Each row is a point on a tangle of strands that fork and nearly touch. The rows are in no order.
In the rows, zero is written as 128.
Two points are linked if the straight distance between their rows is under 102. Some points are linked to none.
k932: [155 120  97 163 155 116 105 149 158  86 144 143 151 101  96  68  85  69
 127 164  72]
k875: [ 98 109 192 177 135 106 140 138 160  84 129 173 117 140  91  63 153 131
 132 176  61]
k861: [173 144  96 145 108 141 128 144  84 108 140  84 115 140 148 149 106  65
 137 155 150]
k944: [144 121 108 160 120 106 130 124  91 119 189 125 142 127 108  88 109 160
 144 131 128]
k180: [ 85 125  63  74 155 177 138 138  98 173 133 109 152 177 183 131 126 123
 101 139 195]
k732: [121 132 181 178 141 109 142 138 129 100 129 143 135 176  86  82 160 119
 152 187 108]
k999: [140 219 201 185 138  84  50 132 129  96 103 128 116 155 109  98 148 102
 102 139  78]
k425: [152 163 144 178 124 122 139 138  85 133 150 134 134 136 144 107 162 156
 141 188 110]
k597: [141 125 102 128 115 107 138 149  92  90 115 126 168 154 103 125 108  76
 154 120 126]
k476: [ 89 109 148  84 132 166 102 115 157 134 126 161 156 105 116 162 140 169
 112 105 136]
k201: [169 193 124 154 127 112  74 180 146  97  85  71 147 128 150 121  82  87
 116 113  68]
k382: [145 124 155  73 107 148 117 139 186 122  86 120 125 137 128 174 129  81
 135  97  99]
k194: [130 123 110 112 100 119 134 118 125 133 103 111 154 111 182 162 141 148
 145  87 105]
k603: [162 113 101  84 106 114 158 110 132 160 141 107 131  96 171 143 125 146
 130  83  99]
k296: [105 176 167 128 137 148  76 110 158 122  83 121 144 137 137 186 152 156
 126 110 147]
k174: [163 127 105  97  97  97 142 158 131 128 108  82 156 128 181 141 102  77
 129  82  60]
k188: [ 95 172 152 122 123 139 101 139 123 129  82 109 168 150 157 158 148 150
 141 109 146]
k89: [154 109 162 161 158 152 112 104 165 115 118 123  67 107  83 134 129 153
 134 149 146]
k799: [134  89 132 129 125 101 158 129 109 103 154 182  91  60  74  99  98 118
 125 134  88]
k265: [166 154 109 130 110 113 105 165 139 110 113  79 148 128 155 129  99  97
 123  89  75]
k994: [123 110 151 156 150 135 143 126 121 103  98 149 132 155 103 123 138 114
 161 176 142]
k483: [139  76 146 161 140 105 156 118  87 124 179 138 101 114  81 120 134 111
 130 174 156]
k916: [135 183 104 133 121 137 102 129 115 165 117  72 131 152 196 150 144 171
 112 112 159]
k630: [120  88 155 195 132  97 122 114 115 102 189 126 132 113  69 102 121 103
 143 175 122]
k65: [172 115 100 113 144 101 146 129 108 115 176 139 139 100  60 100  86  64
 113 117 106]
k491: [121  80 157 174 112 104 147 138 125 119 159 146 100  39  89 104 120 148
 124 161  85]
k540: [146 116 141 156 136 109  85 142 168  66 134 161 137 111  91  81  90 100
 142 134  67]
k715: [ 90 172 139 109  92 123 114 171 128 183 103  56 154 158 199 168 159 119
 105  92 142]
k153: [ 99 117  94 114 109 148 154 104  99 139 115 125 160 101 195 164 135 169
 137 114 148]
k108: [154 113  72 108 123  89 140 109 110 121 188 119 141 142  97 128  68  80
 122  93 132]
k612: [184 141  85 145 147 104 126 155 120 108 171 143 152 101  97  72  89  85
 120 140  82]
k34: [116  77 161 154 144 133 189 123  91 142 169 159 114 101  96 108 173 126
 121 213 144]
k187: [ 74 191 140 102 132 162 115 171 107 143  60 112 177 181 149 154 147 125
 126 123 173]
k158: [101 135  72  85 104 157 158 123  91 155 139 125 155 115 224 147 150 149
 120 115 162]
k833: [162  98 105 125 140 133 175 118  84 156 150 152  70  71 125 123 126 138
 124 155 156]
k251: [104 126 159 125 159 178 138 112 135 126 128 173 121  70 125 130 161 175
 124 171 146]
k825: [133  82  86  99 148 101 165  93 123 152 140 141  85 126  83 126 101 141
 111  78 154]
k475: [115  87  87 112 126 105 146 117 129 175 122  69 129 196 184 140 132 107
 141  96 146]
k842: [115 100  64 113 131 126 158  94  75 150 182 141 113 122 115 130 121 148
 128 126 189]
k237: [138 200 127 217 129  93  73 158 121  94 125  87 152 145 137  84 105  84
 111 168  95]
k297: [ 94 168  95  89 125 164 145 168  99 157 104  94 171 189 165 143 134 123
 117 131 185]
k887: [ 91  87  81  76 160 155 159  87 127 188 162 117 133 121 160 150 128 110
  94 109 176]
k528: [ 90 163 177  97 104 158  90 124 180  93  84 190 132 173 122 146 139 156
 119 108 128]
k558: [ 95  73  88  78 148 117 184  85 115 155 135 148  80  92 114 132 114 138
  97 103 163]
k71: [143 186 114 109  81 123 109 161 118 189 132  53 129 152 199 151 139 141
 105  99 148]
k146: [120 107 124 142 135 118 153 129  77 108 134 158 157 156 107 126 127 116
 156 154 147]
k338: [200 122 106 120 131 135 188 115  90 125 169 148  86  65 125 111 116  90
 134 150 122]
k678: [155 115 142 107 129 138 104 113 160 161 141  79 113 138 127 159 139 134
 128  95 145]
k532: [134 133 142  65 101 122 134 161 156 148  94  95 158 138 166 169 128  63
 130  86  87]
k410: [140 122 108  86 139 160 178 114  96 147 139 176 109  68 142 118 146 158
 128 137 153]
k708: [118 132 141 103 117 115  90 135 160 118 121 103 159 187  91 152 124 123
 137  84 124]
k406: [166 151  93 152 123 177 133 113  98 145 145 116  91 116 183 144 144 151
 152 173 168]
k163: [107 146 187 151 127 131 123 114 145 120  98 187 109 120 107 109 161 180
 138 141  97]
k605: [157 115 101 166 138 157 159  95  96 131 136 129  93 104 139 134 132 134
 152 166 151]
k541: [116  89 109  61 153 138 165 118 150 159  92 147 133 140 145 133 134 112
 125 100 143]
k566: [141 145  96  95 123 120 149 146 116 176 112 112 154 192 147 109 141 157
 137  94 138]
k937: [131  82 157 181 134 113 148 126 129 129 136 157  57  60  79 125 132 171
 125 170 117]
k488: [125 181 197 175 129  89  70 125 161  73 105 155 114 153  95  87 143 131
 112 149  69]
k354: [ 98 135 173  93 109 149  83 101 216 105  77 147 116 174 131 151 137 154
 122  82 135]
k97: [107  98 184 143 151 155 172 124 130 131 125 184 121  82 108 109 173 137
 133 209 118]
k74: [144 110 141 106 116 134 108 139 167  71 107 154 118 141 107 145 108  88
 142  90  99]
k309: [137 160 117 228 153 107  78 154 141  93 162 102 166 107 138  82 103  70
 100 184  95]
k167: [114 131 153 150 133 148 128 115  94 142 160 152 138  58 134 141 156 194
 122 152 145]
k291: [153 159  96 133 115 122 140 142  95 133  91 111 143 178 153 116 137 151
 145 110 128]
k784: [120  85 118 105 120 105 142 112 141 125 117 145  91 111  62 103 101 165
 125  91 119]
k783: [ 81  84  66  69 156 141 178  92 120 185 137 150 104  74 169 133 114 141
  81 101 162]
k63: [106 141 177 129 151 160  77  95 172 126 114 110 109 125 101 169 147 160
 118 113 164]
k661: [106 158 200 169 123  99  87 107 179  91 121 190  81 145  78  96 142 168
 124 140  94]
k138: [112 143 106  67 108 126 146 181 106 172 114 104 163 185 171 134 145 105
 129 112 155]
k507: [121 126 155 221 140  96  89 140 128  88 174 112 158 113  96  98 114 106
 128 168  98]
k897: [166  99 118 128 125  97 186 111  91 106 165 178 110  45 104 119 104  75
 122 145 102]
k896: [150 181 113 136  88 155 130 172  77 124 113  86 127 157 169 156 134  96
 142 147 170]
k93: [151 126 170 122 156 152 102 113 174 127 109 116  93 139  96 147 138 143
 143 120 139]
k578: [131 129 152 132 118 117  99 142 138  87 117 122 156 150  86 138 116 111
 141 112 120]
k448: [ 87 110  83  76 170 180 140 119 122 161 151 121 148 142 150 136 120 148
  98 122 185]
k419: [158 123  93  58 126 134 177 113 118 171 149 151 121  63 134 130 128 147
 116  86 120]
k526: [151 102  80 135 102  95 144 115 103 134 170 120 135 125 122 115  92 124
 133  87 119]
k192: [115 113 174 168 108 104 144 129 138 107 119 193 119 108  88  93 142 172
 153 158  81]
k53: [146 194 187 176 142 124 115 146  96 125 144 126 134 125 129 109 175 126
 117 181  92]
k64: [138  77 171 198 152 115 125 116 154 115 125 132  66  99  85 114 131 143
 141 179 127]
k130: [ 69  88 101  83 139 123 138 124 146 185 107  92 153 181 209 151 142  95
 118 115 156]
k417: [ 93 102 120 123 151 126 118 103 152 133  82 129 114 158 129 121 127 169
 138  94 150]
k725: [ 88 126 168  83 114 129  84 117 197 124  95  99 148 194 139 159 148 123
 131  77 129]
k334: [128 115 159 148  95 119 104 135 194  49 130 189 103 115  83  92  90 113
 128 132  70]
k677: [ 78 114 131  90 130 133 120 121 168 154  74 106 148 179 177 173 136 108
 127  89 133]
k657: [161 106 122  98 115 137 123 131 151 159 159  53 134 126 146 187 118  79
 119  94 142]
k942: [159 208 113 192 120 112  90 195 119  92  97  84 152 121 167  95  85  92
 115 141  93]
k583: [109 133 132 107 154 157 106 117 123 156 157 130 152  94 122 149 144 193
 116 117 165]
k711: [167 125 112 118 127 144 121 149 124 116 147  71 127 139 127 172 105  65
 128 122 146]
k590: [ 99 140 151 140 144 140 113 109 145 140  80 158 119 126 123 120 148 196
 150 111 129]
k450: [139 163 108 155 134 136 142 126  87 133 108 140 131 153 145 109 142 179
 154 154 147]
k428: [152 153  74 126 114 176 125 125 108 165 151  91 104 154 187 154 144 146
 128 140 165]
k576: [135 110 157 108  93 123 121 123 171  69 113 198 133 130  74 127 105  96
 146 113  89]
k152: [ 84  94 138 100 132 127 109 106 167 113 102 161 106 154  69 120 113 159
 140 104 148]
k468: [119 132  96 135 111 115 139 109  82 151 182 124 124 123 122 124 133 192
 137 133 172]

A fork is a point with three links. Follow the links from the first point to the second and name the forks in between, in order.
k334; k732 | k74, k578
k942; k417 | k74, k578, k163
k678; k417 | k93, k297
k603; k711 | k833, k93
k475; k192 | k725, k578

Follow the links from the first point to the second, and from the first to the third. Name the last point that the two ways share.
k842; k507; k146 | k74
k657; k715; k558 | k93
k93; k425; k448 | k297
k896; k605; k558 | k93
